Points, in no order, along strands that fork and pass close to each other.
In the rows, 128 means zero.
Points whose rows are less than 95.5 apart are linked; no others are. Some points are linked to none.
geraz: [148 151 151 106 142 134 111 142 171 128 213 205 163 119  75 124 172 182
 138 148 111  95 108 155 109 104  96 119 141 130 154 143 138  59 114 164]
zel: [101 140  89  97 140 133 130 122 135 138 105 162 164 100 118  98  87 140
 136 128 118 152 145 119  92  83 144 110 119 108 117 150  90  75 171 142]
bam: [ 95 185  94 162 162 125 116 123 115 116  99 116 114 170 146 167 166  96
  73 108 134 188 137 139 119 136  93 132 116 141 148 127 101 137 108 112]
seko: [124 151 111 147 182 122 117 132 117 132 112 136 123 158 110 171 134 103
  74 129 143 150 122 126 159 151 105 148 120 152 155 127 100 127 101 112]
duges: [147  83 134 105  95 179 164  97 157 187 195 118 169  97 154 109 160 133
 190 138 150  97 167 191 143 171 109 148 133  90  97 129 164 123 106 112]
Siz: [164  99 140 103 107 161 138 112 135 133 152 147 165  70 148  85 113 167
 179 145 119  94 148 152  95 112 140 120 141  87 118 126 158  91 163 147]
Vuze: [164 129 173 126 103 136 119 130 154 111 194 175 140 105 116 104 165 188
 157 142 123  78 115 142  97 104 111 120 157  96 138 127 172  91 124 171]
Lisi: [ 77 158 103 106  48 129 152 121 131 154 103 118 154 118 203  95 165 108
 158 123 125 180 158 173  62 102 141  95 108 100  61 141 131 116 174 134]
neviz: [141  97 100 107 190 143 155 147 131 168 148 128 146 115  66 135  57 135
 117 147 147  94 138  96 191 152 144 162 110 147 136 142  88 113 135 108]
dilu: [116 115 104  99 136 127 138 132 117 119  78 134 144  91 129  90  48 146
 140 127 117 127 148  78 121  87 178 111 114 102 115 132  96 108 187 156]
luvoz: [188 105 204 171  98 110 119 129 131  86 173 136  76 121 119 110 140 177
 147 147 110  74 100  87 124 112 155 107 157 118 141  88 193 132 111 155]
rop: [118 163 125 149 164  98 107 138 116  92  97 147 123 151 130 150 145 125
  90 123 130 160 100 111 115 110 115 136 130 139 158 124 117 114 114 138]
bidi: [151 111 126  96 100 149 130 129 135 121 136 166 177  62 139  86 108 177
 177 146 102 109 149 141  75  85 142 108 135  89 121 138 144  80 182 166]
Diset: [ 92 150  99  96  90 119 126 128 117 130  80 148 151  99 170  96 118 131
 146 121 107 165 146 126  71  77 156  88 112  91  90 141 113 104 199 155]
Garez: [103 139 104 106 143 113 121 128 116 118  82 148 140 106 129 101  74 138
 124 122 120 147 132  84 108  82 167 108 114 110 126 137  92 106 171 152]
doke: [102 165 102 141 169  84 100 139 109  95  50 127 110 156 123 147  93 113
  61 102 126 159 105  74 138 114 138 123 121 146 167 129  87 136 146 133]
pege: [127 138  99 126 170 130 136 133 129 147 116 124 125 149 117 153 109 106
  90 136 142 143 135 110 170 151 119 158 115 150 137 131  90 128 113 109]
lav: [151 146 144 110 160 124 106 149 161 116 199 208 164 110  67 122 154 188
 137 159 106 107 103 137 109  82 102 110 149 142 165 153 134  47 138 164]
rili: [126  98 158 159  58 101 115 102  91 104 101  91 106 127 167 110 139  97
 166 113 100 133 117 122 105 122 165 106 117 147 120 101 180 187 116 119]
Luf: [150  85 153 134 104 112 118 130 113 120 117  77  92 131 115 144 105  89
 140 108 128  95 118 102 184 178 151 139 127 161 134 117 152 210 113  87]
lozek: [139 109 152 113 110 153 144 111 168 168 219 152 153 134 133 126 206 145
 167 141 155  92 134 202 142 170  78 143 137  93 122 125 167 123  69 135]
Doku: [138 106 142 116 146 152 150 111 146 167 172 132 136 136 132 146 156 127
 145 143 161 106 133 157 158 165 104 156 128 116 126 117 142 132  81 111]
vazi: [112 144 104 154 141 155 147 110 128 168 134  63 107 185 150 173 167  64
  99 120 157 172 157 171 171 190  78 159 129 150 112 136 100 171  69  85]
tov: [ 93 139  90 132 133 124 143 138 115 142  68  66 103 160 139 125  96  80
  83 105 133 158 151 109 163 140 136 133 118 156 107 155  66 166 143 108]
tuti: [139  94 126 108 117 122 120 143 124 135  95  53  76 134  94 134  68  65
 122  87 141  98 138  87 204 184 150 156 130 177 113 128 114 213 140  85]
nul: [180 109 171 127  80 142 128 124 150 104 192 158 135  89 135  86 155 191
 171 145 108  80 125 144  89 106 121 114 158  87 133 117 185  92 139 169]
mozor: [178  86 155 118 132 145 132 130 116 104 133 144 134  80 114  95  83 176
 157 156 124  72 124 102 128 114 159 123 147 104 135 113 151 113 156 153]
vel: [135 105 107 104 177 125 130 155 121 125  92 119 119 110  75 127  24 134
 106 131 139  90 119  64 185 129 166 155 114 147 142 138  88 129 169 117]
maz: [ 97 157  96 127 167  82 101 144 104  97  41 127 115 142 110 131  69 126
  72 102 125 155 114  63 142 100 157 110 110 142 159 143  72 129 167 137]
voro: [119 159 109 105 187 120 108 140 139 127 144 198 170 112  76 128 118 162
 128 147 121 144 119 119 113  78 118 107 132 150 165 148  99  49 156 137]
piveb: [187  88 190 148 111 128 131 133 127 109 171 135  99 103 119 111 125 181
 153 150 121  58 108 108 144 134 151 116 152 112 134  91 176 134 111 143]
Banu: [161  78 168 144 105 119 123 129 123 130 144  91  97 133 122 153 129 103
 147 125 131  85 113 116 185 185 134 145 140 147 133 107 173 198  86  93]
roda: [172 104 193 179  93  97 115 129 118  71 138 125  79 131 134 121 141 154
 142 130 109  97  85  87 123 111 154 110 153 129 141  85 187 158 103 142]
dibu: [138 122 121 124 167 152 151 116 135 168 161 132 135 144 111 163 137 117
 116 142 155 117 135 152 171 172  99 168 124 135 134 121 115 130  80 107]
Geva: [141 165 164 186 147  93  97 149 147  86 146 164  81 176 115 168 192 152
  92 132 135 135  68 121 109 120  93 128 159 135 161  93 157 126  70 150]
pom: [129 171 153 174 146 104 105 138 147  97 152 169  94 170 121 178 209 135
  95 133 130 147  83 160 102 129  78 131 146 136 157 103 148 127  66 143]
natun: [110 148  89  79  90 147 139 129 161 140 150 178 203  84 139 103 138 157
 150 136 101 165 147 176  61  88 126 107 123 105 106 177 134  62 176 158]
til: [ 99 154  91 100 174 129 123 124 132 136 119 183 168 100  92 112 101 153
 125 135 117 155 140 113 113  86 135 106 122 127 143 157  82  63 174 138]
Boseg: [140 108 120 107 143 138 135 152 126 149 111  61  96 143 102 150  71  79
 106 105 149  97 141  99 209 189 140 167 133 166 115 137 106 185 133  84]
kati: [102 131 139 130  93 102 126 117 103 107  82 127 123 131 176 112 133 124
 142 119 116 160 116 112  88  97 152 104 124 114 120 116 147 140 146 134]
bom: [ 69 162  82 101  72 136 153 120 142 157 107 138 174 109 175  95 151 115
 137 119 118 178 162 171  60  91 139  96 110 100  64 165 106  90 184 148]
Koz: [ 80 175  93 169 122 140 139 105 112 145 114  68 105 199 187 164 203  59
  94 105 133 202 156 182 121 166  83 129 124 145 105 128 110 176  80  93]
tato: [152  96 153 125 137 118 124 145 113  93 106 118 109 111 113 129  65 142
 126 138 128  88 112  82 160 134 160 139 127 135 145 122 136 150 145 122]
vip: [136 165 129 114 188 128 109 150 153 118 169 212 155 123  63 136 151 180
 125 147 110 130  99 129 112  83  99 110 142 153 179 151 109  43 136 144]
Kes: [147 135 160 135 101 108 105 138 115  75 109 152 120 103 148 100 128 173
 151 133 103 123 104 102  72  64 154 107 146  93 136 113 156 103 165 165]
pek: [102 146 114 156 126 144 145 101 123 161 132  64 102 187 167 173 195  64
 110 115 143 177 151 176 147 183  77 142 127 150 115 127 121 185  68  87]
Gimu: [ 90 150  87  87  81 153 139 123 149 159 139 152 188 103 153  98 151 125
 145 126 120 168 157 175  63 104 123 114 113 103  88 166 112  87 166 142]
dobod: [129  99 103 100 156 137 140 126 123 120  92 135 144  86 102  93  18 156
 137 130 125 101 145  80 134 105 179 117 117 112 124 133  93 105 189 149]
rit: [131 126 154 135 111 111 115 128 104  90  97 140 118 107 163 107 120 148
 153 131 113 135 111 108  90  91 150 103 138 109 133 113 155 126 158 144]
pavar: [120 108 141 144  77  82 103 121  89 101  72  62  91 141 139 129 110  63
 132  83 106 137 115  95 138 142 166 115 112 167 124 119 154 211 128 105]
tipin: [131 122 100 117 160 139 133 152 128 148 111  69  94 160  96 160  84  75
  75 117 151 118 131 104 211 191 115 174 125 168 130 139  75 170 125  88]
rezo: [124 109  95  96 175 145 138 136 127 145 117 139 158  97  91 105  40 141
 126 139 133 116 144  90 147 108 160 136 110 129 123 146  82  90 167 135]
Pesud: [145 118 159 114 120 144 138 123 160 143 200 166 143 130 125 123 194 157
 146 144 141 100 124 169 121 137  86 140 142 102 131 121 165 111  84 145]
Paz: [148  79 130 112 116 179 167 105 139 177 167 106 152 103 143 107 118 133
 179 138 152  91 164 158 155 172 134 149 128 103  98 125 144 127 117 108]
kapuz: [127 185 118 193 209 111  83 150 124  96 148 171 102 176  71 213 193 141
  75 139 129 154  83 164 122 137  62 123 118 164 189 115 117 101  76 143]
seba: [138  88 155 145  63  94 107 113  87  91  81  74 100 121 147 115 102  91
 154 102  95 114 117 100 130 129 176 109 117 159 121 106 168 216 124 120]
tel: [121 129 110 136 143 145 145 114 127 159 124  71 104 173 133 172 139  75
  92 121 145 143 148 137 182 184 105 166 125 155 122 136 108 171  88  83]
Gudi: [144 143 183 175 123  83 106 142 136  81 134 145  75 160 130 153 169 146
 107 132 127 130  73 108 109 112 121 124 163 129 156  93 168 140  79 142]
veta: [126 135 100 135 162 139 132 142 125 152 117  70 100 167 111 168 117  69
  76 113 149 141 135 125 204 193 102 173 126 159 131 137  86 176 108  87]
Zisur: [ 71 143 111 120  64 130 150 108 118 163 108  86 140 143 199 101 164  83
 151 123 128 180 165 168  82 113 136 105 109 118  61 137 126 140 143 118]
nuni: [111 107 135 125  74 146 151  97 124 170 137  83 132 146 181 115 169  89
 165 115 134 144 148 167 122 152 123 134 119 127  91 123 153 160  95  91]
sugip: [125 177 123 178 181 106  94 141 125 102 124 163 105 168 109 188 187 127
  76 129 134 160  89 151 116 131  82 139 135 150 167 105 125 116  84 136]
Par: [ 91 145 119 110  89 110 132 124 110 126  84 128 138 123 179 110 137 113
 145 116 119 167 135 137  76 100 150  99 114 108 102 129 132 122 161 134]
Viv: [121 137 108  83 100 140 124 129 154 120 139 177 195  79 130 101 128 168
 162 138 102 141 133 155  63  76 127 111 131 100 119 165 136  70 177 165]
zizof: [137 169 133 177 205 126  96 147 143 125 174 178 111 167  65 200 192 148
  92 151 136 135  96 165 128 143  60 131 121 166 179 119 118  92  83 140]
pamos: [131 137 149 116  84 126 130 130 129 117 133 149 153 108 165 104 161 142
 163 127 117 139 122 152  72  97 127 114 136  96 117 125 160 111 140 143]
Vese: [129 121  94 121 180 142 141 138 129 164 132 116 130 138  87 148  80 113
  91 136 151 120 144 113 185 153 120 163 109 154 140 143  76 124 118 102]
Domaf: [114 168 106 164 175 110 115 139 108 117  85 108 110 169 126 175 138  94
  63 114 139 166 121 130 157 153  98 149 118 153 159 129  90 140 102 107]
sose: [118 107 161 138  70 111 123 106  91 110  93 105 119 125 179 104 139 112
 162 118 109 144 124 122  91 109 155 101 120 128 113 104 168 165 133 120]
sas: [ 71 187  74 172 142 155 131 122 109 147 111  69 117 195 158 163 193  69
  75 105 140 203 163 178 113 142  71 133 109 145 108 149  76 152  95 105]
Voso: [127  93 154 140 100 138 147 102 127 152 146  95 121 142 157 131 155 107
 161 125 140 127 139 152 141 163 123 141 129 125 112 111 161 164  78  93]
tata: [166  80 156 120 135 133 133 129 112  97 119 130 119  90 118 107  66 168
 145 144 122  73 121  89 149 128 173 129 136 119 136 117 142 136 156 137]
Tus: [149  84 138 113 138 160 163 110 137 167 164 110 137 119 129 126 125 136
 163 141 149  92 151 148 170 170 127 156 122 107 113 115 147 140  98 107]
Kava: [ 99 144  89 116 157  99 116 134 116 111  53 142 133 124 116 111  54 135
  95 116 119 149 126  68 121  82 160 108 109 122 139 138  71 107 180 146]
besip: [ 80 151  81  99 110 129 132 126 125 144  90 151 158 102 144  92 105 132
 125 120 114 166 145 119  76  76 146  87 108 101  93 157  80  90 194 155]
gazi: [132  97 125 102 110 174 166  97 171 188 206 127 161 132 150 129 192 123
 174 138 160 106 155 205 140 183  87 159 133 100 104 136 154 129  72 116]
Nusi: [ 71 191  84 168 151 131 119 118 109 129  93 103 119 182 167 167 189  80
  70 104 144 211 146 165 103 140  89 119 110 135 127 138  92 137 106 117]
guvar: [ 90 143 113 120  86 151 155 107 131 166 128  91 136 141 191 107 162  86
 145 119 142 169 157 171 101 138 123 128 120 121  78 141 127 150 121  93]
vap: [135  99 143 119 101 105 113 132 105 114  89  71  82 126 107 127  77  75
 133  88 125 104 127  85 184 169 163 147 123 166 126 127 139 212 142  87]
Bupu: [144 110 128 108 159 109 118 156 115 105  84 111 107 115  91 136  39 129
 100 123 136  98 111  66 178 141 165 150 121 153 147 127 111 159 162 115]
goduk: [176  93 167 118  89 152 135 116 132 114 170 148 150  81 145  82 135 179
 182 145 114  76 143 152 100 118 142 113 152  87 124 117 169 104 147 156]
gesab: [153 122 202 190  92  73 102 136 133  77 137 125  67 156 123 138 161 137
 125 122 112 113  73  84 118 115 145 113 158 140 152  83 191 158  86 134]
keka: [140  95  97 102 179 142 144 142 130 152 127 130 153  98  79 120  32 146
 120 147 142  90 138  87 175 131 160 150 117 136 130 134  87 107 159 119]
bupip: [159 140 168 120 109 141 121 137 184 120 229 196 158 112  95 108 176 191
 140 150 120  78 118 159 107 104  91 118 146 108 145 140 170  75 112 173]
zozek: [184  88 166 127 134 150 143 134 127 124 174 151 125  91 105 113 107 181
 159 156 128  51 121 110 147 130 148 132 149 104 129 103 162 116 128 157]

Follow the links from the first point to the second, and from the first to the third. Name the last point that the two ways share.
Par; maz; neviz | Garez
zozek; sose; seko | keka
rili; seko; tato | keka
seba; Kes; nul | kati

A fork is a point with three links. Follow the links from the first point to the second and name the forks in between, in order.
Kes; zozek | kati, zel, Garez, keka
nul; sose | zel, kati
gesab; rezo | keka
doke; dobod | Garez
zozek; rili | keka, Garez, zel, kati
natun; Garez | zel
seba; Garez | kati, zel

A fork is a point with three links, a tip a point with one. Leave the first point through the second and follow the links. Name the first fork or tip that comes.
sugip; pom | keka
zozek; piveb | zizof
bupip; Vuze | Voso
tel; veta | Banu
dibu; Doku | Pesud
Pesud; lozek | dibu
Viv; bidi | zel

Name the points in between on the shortest way along the links from the first point to the second, in order.
goduk; pege | nul, Vuze, bupip, geraz, lav, vip, voro, til, zel, Garez, dilu, dobod, rezo, keka, neviz, Vese
Zisur; bidi | Lisi, bom, Gimu, natun, Viv
Kes; Bupu | rit, kati, Par, Diset, besip, zel, Garez, dilu, dobod, rezo, keka, vel
Domaf; pek | bam, Nusi, sas, Koz
Doku; Pesud | Tus, Paz, duges, gazi, lozek
